Points on a hilly landscape, in no order, each with its height.
From any point a ball takes the steepest step (drop divided by distance) to one of its 2 nearest points. It stops when none of these is lower. Distance is the straight distance between rows; heights are no part of it.
luta: [  9  -9 -10   6   2  -2   8  16   4   3 -32   5  -2   5   4   0  -1  18
   4  -8 -26  16 -32  -8 -20 -15]  h=54.9
Pag: [  3  23 -25 -43 -12 -27  18 -27   3 -14  13  -3   0 -12  -5 -24  17 -35
 -50 -22   8  -2  16  25   1 -17]  h=17.0
sizo: [  3 -12  -5 -53  25 -20  -1  -5   6  19  15 -38 -26 -34  11 -26 -45 -28
  26   9 -11   1  22  25   4 -21]  h=31.1
lerek: [ 21  25 -10   3 -10 -33  -6 -32   7  -2  20   3  12 -13   4 -14  25 -38
  -9 -24  -1  -4  27  29  12   5]  h=21.6
Nit: [ 30 -21 -11 -19  11  27 -14  19  -7  12 -13 -42  -6 -29   6 -12 -30  -9
  22  12 -25 -19 -29  22  -3 -10]  h=18.3
suret: [-15 -26  12 -37  11  28  -3  13  -1 -18 -41 -11 -17 -13 -18   7 -14 -18
  29  58  -7  16 -40 -11   8 -37]  h=37.0
bev: [ 22 -13 -24 -16 -30  11 -23  16 -12 -15  22 -16   3 -16 -10 -47 -11  -9
   6 -11  16 -49  35  45  13   5]  h=25.1
sav: [-16  15  47  61   2   6  12   0  -1   3  -7  20  11  25   1  48  15  40
 -35   5  12  15 -19 -30  23  -1]  h=39.7
venar: [ -1 -16 -31   2  20 -27  -8 -12  -6  23 -21 -25 -20 -62   0  13 -11  11
   6 -11  -5   4  -8   2   7 -40]  h=32.2
Faro: [  6 -16   1 -20  24  34  17  16 -30  12 -17 -15  -6 -26  23   8   3  18
  18  32   0 -21 -32 -17  29 -17]  h=34.0
nalub: [  1  -4  -3  24  34 -65  -8 -24   6   3 -16  -5  10 -36  -4  18  15 -17
  -9 -22 -14  14   2  12 -15  -5]  h=22.2
mon: [-21  26  39  63  18   2  33   2  22 -15  -6  14  -5  15 -16  47  23   0
 -50 -21   5  29 -27 -32  -8   4]  h=43.0
Bon: [-27  30  -6  -4 -38   5  12 -16 -14 -11  -5   0   2  11 -29 -10  28  -8
 -39 -28  13  -5  -5 -29 -12  13]  h=59.8
Roros: [-20   8  16 -20 -18   3  14   0  -1 -31  25   6  -3  23 -11 -33  23   1
 -11 -41  11 -12  18  -9  -3  20]  h=61.5
duv: [-37  17  35 -13 -15  19  10   0  16 -25  29  27 -11  44 -10 -22   8  17
   0  -2   2   6  15 -34  -8  11]  h=63.6
Gapo: [ 39 -26 -28 -17 -19   1 -31   9   7 -17  31   8   0  -6  21 -43 -32   5
  29 -14  31 -24  37  67   8  18]  h=29.3
debe: [ -4   1  13  -2  12 -16   0  -3 -26 -13 -22 -16 -24 -13 -13  11  10  -7
  25  24 -11  -4  -6 -26   9 -18]  h=19.6
dati: [-24  28   4  29 -26  47   5  13  11 -17   7  23   7  40   6   9  14  25
 -27  -7   5 -27 -11 -15 -21  53]  h=48.0
Furaf: [ 11  -3   8  28 -12  33 -17   0  17  -2  53  29   7  50 -14   7  19  36
  -3 -21  19 -18  14   7  -6  23]  h=34.3
Mem: [-24  29 -17 -44 -12  27  43  23   3 -10   7  18 -17  20   7 -29  13   6
  -8  11   2 -19  11 -12  -5  15]  h=40.6
medam: [ 12 -10 -13   8  -3 -24 -11 -12   2  32  -4  -2   9 -54  27 -24 -55 -37
  40  -7  -4  15  26  26   0   0]  h=18.0
Kef: [  9   0   1 -11 -29  -2  16  19  -6 -16 -11  -6   7   6  13  -3  10 -18
  -3   8 -20 -43  24  -3  -8 -20]  h=35.7
buzum: [  6 -18   0  19  37 -36 -17 -11   6   1 -33 -14  -4 -55  11  37  -2   6
  23   9 -13  21 -21  10   3 -22]  h=28.2
susu: [ 10 -16   9  16  29 -19 -36 -32   6   7  21  11  -6  -9  19 -15 -19   2
  20 -35  -5  34 -13  20  10  -1]  h=19.3
Nol: [ 29 -21 -12 -52   4  50 -27  13 -14 -26  23   5 -14   0  -2 -38 -16  32
  13  19   7   3 -30   6  18  19]  h=19.5
gefot: [-14 -27  28  -5  22   5  10  10 -29  11 -43 -20  11 -34   4  29 -11  22
   8  51  -1 -10 -22  -7  24 -42]  h=30.2
Loma: [  1  10 -11   7   2 -20   1   0  -4  42 -26 -12  17  -7 -13 -10  26 -10
  16 -22   6  -4  -5  13  27   5]  h=55.9
Niv: [-57  41 -12  17  -2  16  11 -16   0 -13 -36  19 -28  -9 -21   7   7  11
 -18  24   9  22 -25 -27  -5  -1]  h=56.9
Losa: [-18   1  -8  13 -11 -25  26   2  13 -10 -35   8   2   4  -5  17  23   7
 -26 -27  -7  22  -9 -19 -32 -26]  h=51.8
fura: [-34  -9  36   3  15  -8  -2 -13   6 -16   5  35  -9  30 -13   7   4   8
 -10   4 -12  20  -7 -35 -10 -17]  h=66.2
Podo: [  6   7  18  23  -7 -42  -7  -1  -8  27 -27 -20  42   6  12  38  17  -8
 -20  -5 -19 -21  12   9  -2   7]  h=42.0
suk: [ 39   0 -30   1  -2  11   0   9 -11 -10  41  28  -5  44  -1 -24  15  16
  19   1  34 -16  24  39   2  32]  h=46.5
Zibub: [ 14  11 -23 -41 -20  -5   1   0   5  -8  13 -25 -19 -18   2 -40  -9 -22
 -17 -18   0 -25  27  38  15  -7]  h=21.2
Masu: [-15   5 -25 -22  -3 -43   5 -34  -9  -9 -17 -18   6 -32 -21   6  23 -52
 -49 -19  10  -6   6   7 -18 -28]  h=12.7
turom: [  7  -4  -8 -41  25  -2 -13   2 -20  -2  17   8 -23   1 -15 -34 -14  12
   4   7 -14  12 -27 -10  19  12]  h=25.2
sifo: [-43   0  -3  20  -3 -36  18 -19  28 -26 -30  23  10   6 -29  46  33 -18
 -62 -29  15  35 -11 -24 -34 -19]  h=49.0
Melub: [ 12   7  -4  17   0  -7 -17  -5   1  46  -5  -5  42 -12  25   5  11 -20
  34  -3   7 -30  18  34  30  29]  h=54.0
nak: [ 37  -1 -19 -25   3 -30  -7  -6  14  20  31  -1  -5   9  41 -15 -22 -17
  24 -20 -12   4  34  31  -2  12]  h=53.2
dof: [ 34   0  -3   9  -3 -22  -5  -9  20  19  39   1  22  25  21  -9   3 -13
  14 -44  -4   4  39  39 -28  26]  h=50.4
dogo: [-33  30   9  13  16  12  15   3 -19   6 -37  16   5   7 -18   7  17  17
 -16  14   1   0 -36 -15   8  12]  h=54.8
kon: [ 23 -39  -3 -15  10  21 -20   6  -3  35   0 -71   6 -69   3  -2 -53 -19
  44  21 -11   3 -15  14   3 -16]  h=22.4
zif: [ 11   5  24  53  -5  26  -9   4  -9  12  13  16  19  38   6  36  16  54
 -13 -12  10 -15  -6  -9  11  13]  h=37.1
tun: [-61  32 -14  21 -41   3  18 -13  -9 -14 -44  -2  -6  -5 -28  17   4  -6
 -42  -2  19  15 -10 -48 -22   8]  h=58.5
siz: [ 40 -23   0 -18  13  -1 -18  11  19  14  -5  -1  11   9  15  13   7  14
  40  12 -30  31 -25  -4  -3  -9]  h=57.8
Pufa: [ 18 -18  -7 -49   2  -4  -3   5  21  34  36 -33   7 -57  24 -32 -79 -24
  43  18  -7  10  37  27   7  -1]  h=27.6
kebe: [ -4  19  14  40  10 -13  -2 -26 -24   0 -15   8 -17  11 -24  32  18  12
   1  22   3  16   3 -15   3 -27]  h=25.6
miki: [-33 -18 -26   1  22 -42   8   3 -15   6 -57 -22  -3 -38 -39  43   4 -20
 -40  23   5 -20   2   0  -4 -36]  h=21.0
fad: [ 13  25 -27 -39  -9  18  11  13  -6 -15  34  20 -25  35 -10 -27   5  24
   2  15  16 -15  27  12   7  25]  h=43.4
vego: [-38  40 -27 -43 -28  36  23  20  13 -21  29  22 -25  16  10 -43 -25  18
 -24  34   6  -4  24 -25 -10  42]  h=42.9
Kib: [ 13 -36   1 -14  15 -16 -36 -14  -3  14   0  -3   0 -36  30 -22 -41 -16
  36 -15  -7  19 -14  16  13  -7]  h=12.5
rilun: [ 34  -6  -8  -1   7   5 -21   3 -15   8  24   6  11  15  -3 -21  14  15
  21  -4   1 -16   7  19   8  23]  h=49.5
Met: [ 26 -21  -4  -4  -3 -14   0  13 -28  11   2  -9   7  -3  23 -15 -17 -28
  20  12 -11 -28  29   6   6 -20]  h=32.1
detu: [ -2  17   4  15   1  18   3   0 -28  17   0  16  17  29 -24 -22  21  29
   2   3  10   2  -5   1  -2  11]  h=52.3
pil: [  1  -5  -9  26 -11 -46  -5 -22  -2  42 -14 -10  24 -39  22  12 -16 -32
  24 -18   4   6  37   7   0 -13]  h=20.1
Keku: [-11  12  26   7 -33 -18  10   8  -1  -7 -33  -4  28  28  -3  27  29 -19
 -18  -2  -9 -25  15 -13  -7  -7]  h=39.0
kipo: [ 23 -11  -6  26   4   1 -17  13  -6  10  19  14  39  13  14  -5  29  -8
  29  -3  24 -43  15  44  17  44]  h=52.1
deres: [-12  33  19  35 -12  18  24  -1  11 -19   0  13  -1  33   6  26  22   3
 -40 -14  -8   2 -17 -21 -28  22]  h=45.9
zekib: [ 27   4   9  17   6  30 -16  -7   5 -13  33  13 -20  30  -4   1   8  39
  20 -14  -1  28 -24 -16  10  13]  h=30.3
sakas: [ 39 -17  30  39  22   6 -27 -11  12   1  40  14   2  22   9  -2  -1   8
  28 -32   5  34 -10   9  16   4]  h=25.5
repuf: [-48  -7   7 -15   2  15  -2  23  14 -23 -56   6 -20 -12 -19  27 -15  -3
   9  62 -17  18 -41 -48   2  -4]  h=41.9
gakez: [  7   4 -20 -24  10  40  35  29 -28   1   4  -4 -17  -4   8 -15   1  11
   3  32 -12 -39  -6 -15   5   5]  h=37.3
momi: [ 18  -1  10  26  -2 -14   1  18  15  30  -6   7  47  31  12  18  37  13
 -14 -23 -10 -17   0  10   1  22]  h=44.8
kiv: [-51  16  35  58  -4 -19  29   0  37 -30 -35  16  15  19 -27  66  21  -5
 -70  -7  26  44 -16 -32 -18  -4]  h=46.1
gine: [-19  -8 -14   3  14 -47  -3 -18  -2  11 -38 -28  18 -58 -13  28  10 -26
 -37 -15  -6 -19   1  17 -12 -23]  h=16.9
Zud: [  2  12  35  42  -7  32  -4  -1  30 -17  49  36   1  50 -25  -1  10   8
 -35 -19   2  12   3 -15  -9   4]  h=37.2
guz: [ 18 -18  13 -23   7  58 -14   4 -20 -22  -8   9   2  11  12 -21   2  20
  26  31   3  16 -42   5   3   4]  h=25.7
vekap: [ 31  23   7   7   9  -7   6 -20   7 -25  42  -3 -41  24  -2  -4   6  19
   4 -35  -7  29  12  -1  -4   3]  h=34.6
roz: [ 33 -40  -7 -39  -1  31  -9  23  19  23  40 -63  14 -46   2 -30 -57 -30
  41  27 -13 -10  12  29  14  -6]  h=25.3
fomud: [ 14  22  16  31  13 -10   8 -31   7  -4  23   9 -27  24   7  30  21  -6
   4 -17  -5  15  10  -3   3 -19]  h=30.4
lipit: [ -2 -19  14  21  -7 -27 -15 -15   1  34 -17  -3  14  -3  25  27   1  -2
  33 -17   3   3  21  -1  15 -31]  h=24.0
fipus: [-30  19   3  31 -28  46  19  23  28 -28  47  33   1  54  10   3   1  16
 -18   5  21 -11  22 -36 -45  65]  h=46.9
gem: [ 20 -37  16   9   2 -12 -18   8 -10  26 -17   0  30 -19  43  10 -21 -18
  36  23  -7 -12   6   6  29 -24]  h=28.3
bubim: [ 36 -33 -16 -50  14  33 -30   9  -4   1  21 -25  -8 -19  18 -32 -35  -2
  28   7  -5 -10 -23  30  15  12]  h=13.3
botoz: [-31  42 -12  -3 -26  33  22  17  31 -35  50  26 -17  35  19 -27 -15  23
 -19  17  15  15  32 -31 -36  63]  h=44.9
nugi: [-26  -4 -15 -15  -8  -5   8   7  -4 -15 -29 -12 -38 -32 -40   1 -11  -4
  -4  21  -9   3  -8 -32   2 -39]  h=13.2
Zag: [-40 -14   5  10   9 -20  10  21 -25  10 -68 -14   1 -15 -26  41 -15  22
 -24  41  11  -6 -16 -12   6 -35]  h=25.8
Resag: [ 20   8   2  16 -18  -4  10 -10  10  10  20  10  30  45  -1   2  34 -17
 -22 -43  12  -7  19  15 -14  14]  h=47.5
sog: [-30   7 -19 -24   2 -10   4   1 -13 -12  -2   9 -38  -6 -25 -18 -11  13
 -26   3 -13   9 -14 -38 -11  -7]  h=18.9
mogop: [ 14 -27  11 -52  14  32  -7   1 -13 -13 -10  -8 -21   5   7 -14 -18  -5
  38  36  -9  35 -31   3  -5 -26]  h=31.8

For each start below, name the point where the ball stops.
Resag -> Kib
Niv -> Mem
Melub -> Mem
gakez -> Masu

Call two points neighbours if one is among the 2 nearest of the other. Go from one point of each pair to the other, from neighbour to neighbour, staying as low as possible. Name the highest point that can't be avoided.
Furaf, Mem -> dati
Kib, nugi -> sizo
bubim, nugi -> turom
